A landscape with many peaks, sampled at points; each row gives a point and its height.
A climber steps from a point to the highest of its 2 nearest points, and stops where none of them is higher. Distance is the straight distance between rows; heights are no part of it.
j566 h=886: |  99 | 102 | 104 | 149 |  71 |  96 | 110 | 106 | 100 |  90 |  89 |  90 |  89 |  98 | 113 |  87 | 100 | 105 |  62 | 107 |  79 |  85 |  93 |  58 |  98 | 102 | 110 |  91 | 119 |
j586 h=88: |  80 |  93 | 111 |  67 |  89 | 127 |  98 |  77 |  59 | 106 | 122 | 106 |  80 | 114 |  97 | 107 |  79 | 123 |  98 |  95 |  79 | 115 | 129 | 106 | 111 | 108 |  87 |  87 | 128 |
j219 h=604: |  95 |  97 |  89 |  93 |  99 |  94 |  93 | 106 |  97 |  80 | 112 |  94 |  71 |  81 |  90 | 135 |  96 | 100 |  76 | 122 | 121 |  95 |  79 | 105 | 113 |  92 |  82 | 105 | 131 |
j645 h=151: |  86 |  89 |  75 |  95 | 129 |  75 | 110 | 101 | 111 |  96 | 102 | 115 |  76 | 130 |  83 | 109 | 111 |  91 | 105 | 111 | 106 | 102 |  97 | 113 | 105 | 100 |  58 |  80 | 101 |
j146 h=40: | 118 | 103 | 108 | 120 | 101 | 138 |  98 | 126 | 103 |  93 |  86 |  83 | 138 |  68 | 131 | 111 |  82 |  96 | 108 | 100 | 107 |  80 | 107 |  71 | 123 |  98 | 133 | 119 | 110 |
j314 h=632: |  91 | 105 | 120 |  69 | 120 | 104 | 104 | 122 |  92 |  79 |  82 |  85 |  91 |  89 |  94 | 131 |  69 | 102 |  77 | 122 | 116 | 108 |  74 | 101 | 129 |  88 | 108 | 135 | 117 |
j226 h=713: | 109 |  80 |  81 |  66 | 131 |  97 | 102 | 102 | 113 | 107 | 116 | 135 | 108 |  92 |  83 | 118 | 117 |  89 | 136 | 103 | 119 |  95 | 113 | 144 |  94 | 103 |  75 | 124 | 104 |
j299 h=361: | 117 |  77 |  88 | 122 | 110 | 122 | 135 |  80 | 108 | 110 | 104 |  79 | 103 | 103 | 103 | 122 | 132 |  88 |  77 | 108 | 113 |  98 | 105 |  83 | 128 | 115 | 124 |  81 | 131 |
j371 h=428: |  93 |  76 | 100 | 106 | 102 |  99 | 101 | 107 | 117 |  82 |  93 | 115 |  88 | 105 | 120 | 116 | 104 | 113 | 110 | 135 |  84 |  93 | 102 |  75 | 105 |  98 |  96 |  83 | 154 |
j323 h=596: | 126 | 102 | 108 |  86 |  89 |  80 |  74 | 100 | 121 | 120 | 121 |  99 | 119 |  75 |  90 | 109 | 124 |  90 | 129 |  95 | 126 | 104 | 106 | 133 |  72 |  93 | 121 | 127 |  70 |
j699 h=444: | 104 |  99 | 124 |  93 |  85 | 120 |  67 |  91 | 106 | 113 | 108 |  79 | 112 | 113 | 125 | 112 |  92 | 103 | 149 |  91 |  98 | 115 | 122 |  80 | 118 |  92 | 117 |  72 |  90 |
j311 h=100: |  93 |  84 |  91 |  92 | 148 | 139 | 137 | 105 | 117 |  90 |  83 | 105 | 122 | 120 | 106 | 125 |  99 |  90 |  98 | 115 | 114 |  92 | 107 |  96 | 142 | 108 | 105 |  83 | 120 |
j486 h=49: | 115 | 107 |  95 | 112 | 106 | 145 |  90 | 114 | 116 | 109 | 105 |  95 | 146 |  73 | 119 | 109 |  93 |  98 | 120 |  92 | 117 |  80 | 115 |  95 | 122 | 106 | 133 | 119 | 111 |
j31 h=528: | 134 |  88 |  87 |  94 | 100 |  80 |  81 | 106 | 115 | 108 | 109 | 106 | 117 |  68 |  94 | 100 | 115 |  85 | 140 | 105 | 118 |  90 |  99 | 120 |  63 | 100 |  93 | 137 |  77 |
j569 h=651: |  92 | 112 |  89 | 107 |  98 | 114 |  86 | 122 | 109 |  89 | 115 |  93 |  89 |  67 |  98 | 141 | 105 |  83 |  65 | 116 | 143 |  71 |  79 | 111 | 118 |  87 |  93 | 101 | 112 |
j310 h=711: | 125 |  70 |  99 | 137 | 109 |  75 | 101 | 109 | 104 |  90 |  82 |  84 |  78 |  98 | 122 |  89 | 114 |  78 | 101 | 114 | 112 |  87 |  72 |  66 |  85 |  94 |  82 |  74 |  95 |
j896 h=423: | 116 |  98 | 119 | 110 |  97 | 103 |  73 | 111 | 129 | 110 |  99 |  95 | 110 |  85 | 136 | 115 | 111 | 104 | 150 | 114 | 106 |  94 | 123 |  78 | 123 | 116 | 139 | 103 | 131 |
j182 h=315: | 112 |  93 | 114 |  92 |  73 |  88 |  79 |  69 | 118 | 106 | 116 | 111 | 112 |  97 |  92 |  84 | 109 | 117 | 141 | 102 |  73 | 118 | 133 | 102 |  72 | 101 | 109 | 106 |  98 |
j940 h=524: |  84 | 111 |  90 |  96 |  99 |  93 |  90 |  84 |  96 | 121 | 116 | 120 |  90 | 136 | 106 |  77 | 104 | 110 | 118 |  72 |  77 | 116 | 113 | 117 |  84 |  99 |  77 |  65 |  80 |
j791 h=731: | 105 |  97 |  83 |  83 | 117 | 100 | 111 | 112 | 122 | 106 | 114 | 128 | 116 |  75 |  72 | 119 | 121 |  85 |  92 | 106 | 133 |  84 | 107 | 152 |  89 |  99 |  98 | 126 |  98 |
j276 h=638: |  97 | 107 | 119 | 115 | 100 |  63 | 115 | 107 | 104 |  83 |  69 | 104 |  90 |  99 |  92 |  73 |  96 | 111 |  65 | 114 |  86 | 116 |  76 |  79 |  92 | 103 | 121 | 129 | 112 |
j164 h=679: |  94 | 116 | 121 |  90 | 119 | 106 | 110 | 133 | 111 |  90 |  74 |  87 | 117 |  94 | 101 | 120 |  78 |  92 |  76 | 111 | 117 | 104 |  92 | 104 | 133 |  84 | 136 | 128 |  90 |
j722 h=61: | 109 | 101 |  90 | 103 | 104 | 167 | 103 |  98 | 121 | 112 | 121 | 119 | 144 |  85 | 110 | 100 | 104 | 110 | 115 |  81 | 110 |  83 | 122 | 113 | 120 | 110 | 125 | 107 | 125 |
j421 h=200: | 103 |  81 | 106 |  90 | 124 |  47 |  96 |  97 | 106 |  80 |  87 | 108 |  70 | 103 |  84 |  98 | 111 | 103 | 102 | 128 | 101 | 120 |  79 |  92 |  83 |  98 |  84 | 102 | 119 |
j190 h=456: |  88 |  80 | 105 | 104 | 113 |  95 |  88 | 118 | 112 |  82 |  89 | 102 |  70 | 115 | 126 | 125 |  94 |  97 | 120 | 132 | 104 |  92 |  81 |  71 | 117 |  90 |  79 |  63 | 137 |
j168 h=507: |  85 | 130 |  96 | 100 | 104 |  57 | 126 | 122 |  81 |  94 |  66 |  93 |  92 | 109 |  83 |  73 | 114 |  94 |  70 |  90 | 100 | 110 |  52 |  83 |  98 | 120 | 103 | 116 |  69 |
j21 h=155: |  93 |  87 |  94 |  75 | 136 | 110 | 104 | 117 |  95 |  83 |  85 | 113 | 104 | 101 |  96 | 112 |  74 |  86 | 119 | 109 | 103 |  89 |  86 | 114 | 101 |  86 |  62 | 123 |  95 |
j377 h=485: | 111 | 109 |  93 | 121 |  53 | 109 |  90 |  75 |  85 | 115 | 124 |  89 |  96 |  89 | 103 |  84 | 109 | 110 |  81 |  77 |  93 |  99 | 103 | 101 |  80 | 103 | 101 |  90 |  93 |
j342 h=262: | 104 | 106 |  91 |  83 | 104 | 148 | 115 |  78 |  62 | 130 | 127 |  94 |  86 |  96 | 106 |  97 |  93 |  98 |  82 |  61 | 110 |  93 | 103 | 124 | 105 |  94 |  97 |  79 |  89 |
j375 h=113: | 101 |  76 |  99 |  94 | 147 | 116 | 121 | 106 | 107 | 104 |  80 |  77 | 102 | 132 | 114 | 130 |  99 |  77 | 115 | 109 | 113 | 103 |  96 |  85 | 141 |  98 | 104 |  68 | 104 |
j977 h=399: | 113 |  93 | 109 | 108 | 119 | 108 | 102 | 105 | 127 | 103 |  93 | 104 | 108 |  87 | 131 | 131 | 125 |  96 | 114 | 122 | 120 |  90 | 112 |  88 | 131 | 116 | 136 | 102 | 150 |
j859 h=106: | 116 |  77 | 106 |  73 |  79 | 136 |  82 |  71 |  79 | 111 | 138 | 106 |  99 |  84 | 103 |  95 |  87 | 121 | 145 |  78 |  83 | 101 | 119 |  99 |  78 | 103 |  88 | 113 | 122 |
j884 h=223: | 123 |  71 | 102 | 102 | 118 |  41 |  98 |  77 | 107 |  96 |  96 |  95 |  77 | 100 |  86 |  93 | 123 |  91 | 118 | 123 |  99 | 117 |  89 |  90 |  69 | 105 |  88 |  96 |  99 |
j264 h=634: |  61 | 146 | 112 |  74 |  99 |  85 |  94 | 105 |  73 |  99 | 102 | 127 |  97 | 123 |  88 |  75 |  90 | 130 |  92 |  68 |  65 | 127 | 102 | 118 |  96 | 105 | 102 |  94 |  86 |
j852 h=377: | 119 |  82 |  94 | 125 | 118 | 126 | 120 | 100 | 114 |  97 |  93 |  86 | 110 |  82 | 118 | 124 | 122 |  83 |  90 | 113 | 119 |  80 |  94 |  79 | 121 | 111 | 124 |  94 | 132 |
j77 h=499: |  92 |  85 |  83 | 108 |  93 | 100 |  74 | 111 | 114 |  87 | 107 | 104 |  76 | 103 | 117 | 117 |  95 |  92 | 137 | 122 | 106 |  82 |  87 |  87 |  96 |  84 |  56 |  70 | 116 |
j666 h=568: |  77 | 122 | 102 | 119 | 106 |  61 | 124 | 126 | 110 |  91 |  56 | 113 |  96 | 124 |  96 |  61 | 104 | 100 |  75 |  95 |  88 | 107 |  63 |  76 |  99 | 106 | 108 | 109 |  86 |
j74 h=411: |  89 | 101 |  87 | 105 | 120 |  76 | 140 |  91 |  88 | 105 |  85 |  97 |  95 | 135 |  80 |  80 | 117 | 104 |  80 |  94 |  79 | 114 |  93 |  96 | 107 | 129 | 102 |  90 |  98 |
j381 h=174: |  85 |  92 |  91 |  76 | 134 | 117 | 127 | 111 |  87 |  81 |  79 | 116 |  98 | 101 |  81 |  99 |  69 |  88 |  80 | 109 | 106 |  88 |  72 | 118 | 104 |  95 |  59 | 134 |  98 |
j587 h=306: | 118 |  89 |  96 |  94 |  99 | 121 | 108 |  86 | 103 | 135 | 128 |  79 | 103 | 106 |  84 | 124 | 132 |  78 | 100 |  80 | 136 | 102 | 109 | 127 | 121 | 104 | 123 |  91 |  81 |
j998 h=450: | 128 |  89 | 115 | 106 | 105 |  90 |  72 | 107 | 128 | 114 |  95 |  94 | 118 |  85 | 125 |  98 | 109 |  97 | 167 | 109 | 104 | 101 | 120 |  81 | 103 | 116 | 131 | 110 | 100 |
j823 h=334: |  91 | 100 |  66 | 133 |  93 | 108 | 116 |  84 | 105 | 112 | 108 | 108 |  98 | 125 |  93 |  76 | 117 |  90 |  86 |  82 |  96 |  84 | 101 | 103 |  93 | 110 |  76 |  62 |  90 |
j123 h=695: |  89 | 123 | 132 |  91 |  97 |  58 |  97 | 120 | 113 |  78 |  73 | 104 |  96 |  89 |  83 |  83 |  85 | 114 |  78 | 117 |  93 | 124 |  85 |  93 | 101 |  92 | 126 | 143 |  92 |
j254 h=336: | 114 |  88 |  87 | 113 |  99 | 107 | 133 |  75 | 104 | 123 | 114 |  82 | 104 | 111 |  80 | 110 | 131 |  85 |  78 |  89 | 113 | 109 | 115 | 113 | 124 | 119 | 128 |  91 |  97 |
j309 h=740: |  90 | 117 | 107 |  94 | 121 | 118 | 118 | 131 | 118 |  93 |  86 | 105 | 135 |  85 |  84 | 114 |  88 |  86 |  65 | 102 | 126 |  86 |  97 | 127 | 112 |  87 | 126 | 131 |  83 |
j294 h=823: |  98 | 109 |  90 |  99 | 117 | 119 | 112 | 121 | 124 |  98 | 103 | 116 | 128 |  73 |  81 | 118 | 109 |  82 |  77 | 104 | 136 |  75 | 101 | 133 |  97 |  96 | 113 | 119 |  93 |
j996 h=559: | 102 |  90 |  78 | 107 |  86 | 101 |  78 |  95 | 128 | 103 | 119 | 120 |  92 | 100 | 106 | 110 | 119 |  98 | 138 | 113 | 105 |  89 | 103 | 109 |  89 |  94 |  75 |  86 | 113 |
j4 h=71: |  83 | 106 | 115 |  88 | 109 | 118 | 117 |  95 |  73 | 108 |  90 |  67 |  97 | 130 | 103 | 116 |  81 | 105 |  83 |  98 |  92 | 115 | 107 |  84 | 148 | 113 | 119 |  81 | 107 |
j605 h=53: | 106 |  84 | 146 | 112 |  92 |  90 | 103 |  94 |  82 |  86 |  78 |  78 |  87 |  99 | 113 |  93 |  97 | 113 |  68 | 117 |  81 | 111 |  87 |  47 | 108 | 107 | 136 |  99 | 138 |
j935 h=773: |  77 | 142 | 121 |  94 |  86 |  49 |  84 | 111 | 106 |  89 |  88 | 105 | 102 | 102 |  75 |  79 |  99 | 118 |  83 |  92 |  90 | 125 | 105 | 103 |  92 |  97 | 129 | 125 |  77 |
j396 h=80: |  72 | 103 | 102 |  84 |  99 | 132 | 109 |  89 |  64 | 114 | 109 |  97 |  89 | 132 | 103 | 107 |  83 | 114 |  87 |  84 |  83 | 108 | 117 | 102 | 131 | 109 |  94 |  66 | 116 |
j147 h=129: | 101 |  76 |  90 |  87 | 136 |  92 | 109 |  97 | 105 | 103 |  96 |  90 |  85 | 124 |  99 | 125 | 107 |  79 | 121 | 114 | 113 | 106 |  95 |  99 | 117 | 102 |  78 |  77 | 100 |
j117 h=121: |  94 | 103 | 121 |  66 | 132 |  91 | 101 |  94 |  62 | 113 |  92 |  74 |  95 | 117 |  90 | 107 |  83 |  87 | 108 |  92 | 102 | 121 | 101 | 107 | 118 | 107 |  91 | 107 |  60 |
j296 h=278: | 114 | 105 | 108 |  74 | 100 | 129 | 101 |  79 |  84 | 137 | 137 |  82 |  86 | 102 | 104 | 108 | 107 |  95 | 101 |  58 | 121 | 107 | 108 | 129 | 106 |  90 | 114 |  84 |  77 |
j127 h=578: |  67 | 119 | 108 |  77 | 116 |  99 |  97 |  93 |  94 | 111 | 107 | 125 | 100 | 145 | 102 |  89 |  91 | 119 | 109 |  74 |  73 | 130 | 127 | 123 | 111 |  96 |  95 |  76 |  90 |
j966 h=491: | 120 |  93 | 110 | 120 |  94 |  85 |  91 | 109 | 129 |  98 |  84 | 103 | 121 |  91 | 119 |  88 | 104 |  94 | 139 | 109 |  91 | 102 | 117 |  87 |  85 |  99 | 125 | 108 |  87 |
j54 h=694: |  72 | 147 | 104 |  96 |  87 |  78 |  84 | 115 |  96 |  94 |  98 | 112 | 104 | 110 |  91 |  79 |  88 | 119 |  77 |  73 |  90 | 114 |  92 | 114 |  90 |  91 | 109 | 105 |  78 |
j697 h=393: |  87 | 113 | 113 |  98 |  68 | 110 |  86 |  92 | 101 |  94 | 100 | 121 | 121 | 109 | 110 |  74 |  72 | 133 | 102 |  92 |  55 | 111 | 128 | 103 |  74 |  92 | 111 | 106 | 109 |
j183 h=347: | 103 | 101 | 131 |  82 | 108 |  64 | 107 |  78 |  77 | 102 |  78 |  82 | 104 | 106 |  84 |  66 |  95 | 113 | 104 | 115 |  62 | 123 | 107 |  78 |  91 | 122 | 110 | 112 |  80 |
j986 h=817: | 110 | 120 |  92 | 128 |  69 |  86 |  65 | 107 | 128 | 109 | 118 | 101 | 102 |  91 | 115 |  93 | 117 |  95 | 100 |  88 | 118 |  93 |  91 | 108 |  75 |  72 |  97 |  87 |  71 |
j765 h=368: |  92 |  91 |  79 | 129 |  94 | 112 | 104 |  93 | 117 | 113 | 105 |  97 |  98 | 127 | 107 |  97 | 112 |  86 | 105 |  96 |  99 |  90 | 106 |  87 | 111 |  99 |  86 |  56 |  96 |
j806 h=120: | 102 |  83 |  96 |  75 |  97 | 112 |  82 |  86 |  93 |  97 | 116 | 125 | 103 |  94 | 103 |  96 |  81 | 111 | 143 |  89 |  81 | 104 | 115 | 114 |  70 |  91 |  63 | 114 | 106 |
j641 h=379: |  92 | 106 |  72 | 113 |  99 | 122 | 112 |  85 | 120 | 106 | 123 | 135 | 100 | 107 |  88 |  79 | 116 |  99 |  82 |  78 | 105 |  90 | 110 | 132 |  84 |  94 |  86 |  80 |  96 |
j464 h=64: |  94 | 100 | 117 | 104 |  90 | 127 | 107 |  97 |  92 | 100 | 101 |  67 |  98 | 107 | 113 | 135 |  89 | 105 |  81 | 107 | 101 | 109 | 113 |  74 | 149 | 103 | 136 |  85 | 129 |
j399 h=173: |  81 | 101 |  88 |  85 | 122 |  66 | 105 | 107 | 102 |  86 |  98 | 120 |  77 | 118 |  74 | 105 |  98 | 103 |  92 | 112 | 101 | 110 |  88 | 118 | 102 |  97 |  69 | 109 | 106 |
j915 h=136: |  98 |  87 |  91 |  79 | 117 |  94 |  84 | 106 |  98 |  84 |  97 | 121 | 104 |  97 |  99 | 102 |  78 |  98 | 138 | 102 |  92 |  97 |  99 | 119 |  74 |  83 |  56 | 122 |  89 |
j51 h=548: |  90 | 117 | 110 | 105 | 102 | 103 |  95 | 125 |  85 |  92 |  65 |  84 | 109 | 112 | 116 |  78 |  68 | 101 |  95 |  99 | 100 |  97 |  81 |  88 | 100 |  86 |  79 | 108 |  62 |
j273 h=135: |  88 |  95 | 110 |  66 | 142 | 110 | 110 | 106 |  84 | 103 |  87 |  99 | 109 | 122 |  94 | 118 |  74 |  85 | 114 |  92 | 101 | 113 | 109 | 122 | 121 |  92 |  88 | 115 |  80 |
j468 h=627: | 128 |  76 |  90 | 113 | 123 |  77 | 105 | 115 | 105 |  89 |  78 |  87 | 102 |  88 | 112 |  95 | 105 |  73 | 116 | 115 | 120 |  83 |  76 |  90 |  81 |  92 |  81 | 107 |  78 |
j272 h=58: | 106 |  80 | 130 | 111 |  91 | 104 | 101 |  97 |  92 |  91 |  92 |  75 |  87 |  98 | 118 | 122 | 100 | 108 |  82 | 119 |  93 | 108 | 100 |  56 | 124 | 104 | 136 |  84 | 145 |
j318 h=510: | 102 | 107 | 117 |  90 |  96 | 123 |  83 | 118 |  74 |  86 |  77 |  72 | 117 |  95 | 132 |  98 |  57 | 103 | 117 |  96 | 105 |  98 |  96 |  81 |  98 |  80 |  84 | 111 |  72 |
j441 h=593: | 113 |  91 | 105 |  71 | 112 | 105 | 106 | 111 |  81 |  76 |  94 |  86 | 100 |  58 |  86 | 126 |  73 |  96 |  82 | 117 | 118 |  96 |  79 | 114 | 101 |  96 |  99 | 153 | 113 |
j652 h=558: | 109 | 102 | 106 |  72 |  91 | 102 | 102 |  99 |  77 |  92 | 113 |  97 |  97 |  62 |  72 | 116 |  84 | 102 |  70 |  99 | 113 | 105 | 101 | 138 |  91 |  95 | 110 | 148 | 104 |
j689 h=537: | 107 |  98 | 112 | 108 | 106 |  69 |  94 | 113 | 123 |  85 |  74 | 106 | 106 |  99 | 104 |  88 |  92 |  98 | 122 | 116 |  90 | 108 | 104 |  97 |  85 |  87 | 111 | 112 |  81 |
j741 h=285: | 127 |  86 | 110 |  96 |  75 |  79 |  76 |  68 | 104 | 108 | 111 |  87 | 104 |  88 |  96 |  84 | 113 | 100 | 148 | 103 |  92 | 110 | 116 |  89 |  68 | 104 |  94 | 104 |  79 |
j45 h=687: | 105 | 123 | 107 | 108 |  83 |  76 |  73 | 117 | 138 | 115 | 112 | 112 | 119 |  89 |  98 | 102 | 119 |  95 | 101 |  94 | 117 | 102 | 106 | 129 |  79 |  77 | 128 | 107 |  71 |
j428 h=405: |  97 |  97 |  99 | 121 |  84 | 114 |  80 | 103 | 118 | 110 | 105 |  86 |  95 | 120 | 125 | 114 | 105 |  91 | 126 | 102 | 104 |  99 | 107 |  80 | 122 |  90 | 103 |  57 |  97 |
j719 h=482: | 111 | 103 | 111 |  95 |  85 | 125 |  82 |  99 |  84 | 102 |  98 |  76 | 119 |  96 | 126 | 101 |  76 | 102 | 121 |  84 | 100 | 101 | 108 |  90 |  98 |  88 | 101 |  96 |  80 |
j207 h=419: | 106 | 110 | 104 | 108 |  67 | 105 |  98 |  85 |  85 |  98 |  94 | 109 | 126 |  96 | 108 |  61 |  81 | 123 |  96 |  89 |  59 | 104 | 119 | 104 |  58 | 100 | 105 | 119 |  86 |
j771 h=459: |  94 | 113 |  81 |  99 | 118 |  65 | 136 | 103 |  66 | 103 |  81 |  89 |  91 | 115 |  71 |  83 | 124 |  91 |  71 |  87 |  96 | 106 |  62 |  97 | 100 | 133 |  95 | 101 |  73 |
j61 h=621: |  99 |  91 |  78 |  91 | 102 | 103 |  97 |  96 | 131 | 101 | 118 | 140 |  99 | 104 |  95 | 120 | 126 | 101 | 129 | 117 | 112 |  90 | 113 | 128 | 104 | 101 |  79 |  96 | 122 |
j702 h=219: |  73 | 124 |  85 |  99 |  90 |  94 | 116 | 106 |  56 |  95 |  94 | 117 |  91 | 105 |  76 |  69 |  96 | 116 |  69 |  87 |  69 | 101 |  74 | 106 |  92 | 123 |  81 | 105 |  93 |
j298 h=703: | 113 | 107 |  95 | 132 |  79 |  82 |  67 | 119 | 115 | 100 |  96 |  85 |  97 |  91 | 126 |  92 | 107 |  86 | 115 | 100 | 125 |  89 |  91 |  88 |  83 |  74 |  84 |  81 |  59 |
j297 h=257: | 124 |  83 | 112 |  99 |  80 |  58 |  77 |  65 |  92 | 104 | 110 |  75 |  79 |  87 |  88 |  84 | 115 |  96 | 128 | 115 |  94 | 110 | 105 |  77 |  74 | 109 |  80 |  90 |  84 |
j336 h=607: |  89 | 116 |  96 | 120 | 103 |  86 |  85 | 130 | 112 |  88 |  76 |  97 |  95 | 115 | 117 |  89 |  86 |  88 | 100 |  99 | 115 |  88 |  81 |  88 | 102 |  73 |  77 |  83 |  65 |
j462 h=75: | 108 |  80 |  80 |  93 | 115 | 147 | 132 |  92 | 105 |  98 | 104 | 116 | 130 |  90 |  92 | 103 |  98 |  96 | 104 |  93 | 102 |  89 | 122 | 112 | 110 | 114 | 107 | 115 | 117 |
j9 h=798: | 107 |  74 | 101 | 132 |  84 |  95 | 101 | 103 |  96 |  92 |  86 |  84 |  85 | 113 | 128 |  83 |  97 |  96 | 100 | 115 |  79 |  82 |  91 |  50 |  87 | 102 |  86 |  71 | 111 |
j158 h=452: | 111 |  99 |  92 | 119 |  55 | 111 | 110 |  71 |  91 | 108 | 115 | 106 | 111 |  89 |  95 |  74 | 104 | 118 |  81 |  84 |  73 | 101 | 122 | 112 |  70 | 110 | 116 | 114 | 105 |
j72 h=87: | 106 |  71 |  80 |  96 | 145 | 141 | 140 | 102 | 110 |  88 |  88 | 111 | 136 | 100 | 100 | 108 |  93 |  95 | 107 | 112 | 100 |  84 | 109 |  92 | 114 | 118 |  98 | 109 | 131 |
j266 h=819: |  82 | 123 | 115 | 134 |  60 | 101 |  88 | 114 |  96 |  86 |  97 |  86 |  84 |  95 | 111 | 105 |  86 | 117 |  62 | 103 |  87 |  97 |  97 |  62 | 115 |  93 | 119 |  94 | 123 |
j324 h=249: |  88 | 121 |  85 |  99 |  95 | 135 | 109 |  93 |  56 | 110 | 118 | 102 |  82 |  88 |  96 |  87 |  86 | 106 |  59 |  68 | 102 |  86 |  88 | 118 | 100 | 101 |  88 |  81 | 100 |
j750 h=521: |  97 | 112 |  85 | 119 |  58 |  89 |  87 |  84 |  92 | 102 | 128 |  99 |  75 |  88 |  84 |  98 | 112 | 110 |  70 |  88 | 106 | 100 |  97 | 107 |  90 | 103 |  92 |  95 | 112 |
j990 h=235: |  72 | 134 |  83 |  96 |  83 | 107 | 108 | 106 |  44 |  96 | 109 | 109 |  75 |  94 |  81 |  91 | 102 | 113 |  62 |  69 |  91 |  95 |  75 | 111 | 102 | 117 |  91 |  88 |  98 |
j495 h=557: | 124 |  92 |  86 |  99 | 115 |  80 |  91 | 126 | 115 |  97 |  88 | 101 | 116 |  79 | 103 | 102 | 104 |  74 | 123 | 108 | 127 |  79 |  86 | 112 |  71 |  86 |  77 | 122 |  63 |
j887 h=195: |  75 | 112 |  85 |  92 | 115 | 113 | 126 | 108 |  79 |  89 |  85 | 128 |  96 | 107 |  75 |  74 |  77 | 101 |  66 |  96 |  89 |  88 |  79 | 122 |  96 | 103 |  65 | 122 |  93 |
j909 h=97: | 103 |  89 | 118 |  65 |  71 | 126 |  81 |  68 |  61 | 103 | 123 |  87 |  93 |  86 | 103 | 101 |  76 | 118 | 120 |  92 |  77 | 105 | 120 |  91 |  87 | 105 |  85 | 103 | 118 |
j171 h=471: | 107 | 107 |  86 | 101 |  83 |  92 |  86 |  72 |  92 | 124 | 131 | 113 |  82 | 111 | 103 |  69 | 110 | 105 | 116 |  71 |  87 | 106 |  99 | 122 |  60 |  98 |  66 |  76 |  71 |
j668 h=718: | 103 | 118 |  93 | 123 |  89 | 117 |  97 | 113 | 128 | 107 | 117 | 100 | 108 |  71 |  93 | 133 | 127 |  85 |  63 | 106 | 136 |  78 |  99 | 114 | 115 |  96 | 124 | 106 | 105 |
j968 h=367: |  82 | 102 | 104 | 108 |  65 |  91 |  90 |  91 | 105 |  90 | 105 | 116 |  98 | 115 |  97 |  85 |  91 | 131 |  93 | 112 |  61 | 110 | 124 |  89 |  88 | 102 | 105 |  95 | 125 |
j694 h=378: |  86 | 101 | 114 |  89 | 116 |  77 | 132 |  83 |  78 | 106 |  78 |  96 | 103 | 133 |  82 |  75 | 104 | 119 |  84 | 107 |  57 | 126 | 105 |  86 | 105 | 134 | 122 | 105 | 103 |
j501 h=420: | 105 | 110 |  78 | 104 |  86 | 126 | 110 |  77 | 107 | 118 | 136 | 129 |  84 |  94 | 111 |  63 | 105 | 109 |  95 |  66 |  93 |  83 | 100 | 128 |  61 |  86 |  77 |  78 |  88 |
j406 h=344: |  98 |  96 | 120 | 102 |  56 |  82 |  77 |  72 | 111 | 102 | 112 |  98 | 100 | 106 |  97 |  82 | 107 | 124 | 114 | 111 |  60 | 114 | 136 |  73 |  86 | 107 | 118 |  88 | 114 |
j141 h=646: | 112 | 109 | 102 | 123 |  91 |  76 | 100 | 110 | 123 | 115 | 116 |  82 |  93 |  78 |  84 | 131 | 140 |  79 |  65 | 107 | 137 |  97 |  96 | 106 | 115 |  99 | 135 | 106 |  95 |
j347 h=567: | 102 |  96 |  83 | 117 |  91 |  81 | 106 |  95 | 107 |  89 | 112 |  95 |  76 |  91 |  88 | 117 | 116 | 101 |  70 | 115 | 109 |  99 |  89 |  95 | 105 | 102 |  96 |  95 | 128 |

For each start below, name the point where the climber stops.
j371 => j294
j147 => j668
j823 => j935
j428 => j986
j486 => j668
j406 => j668
j694 => j935
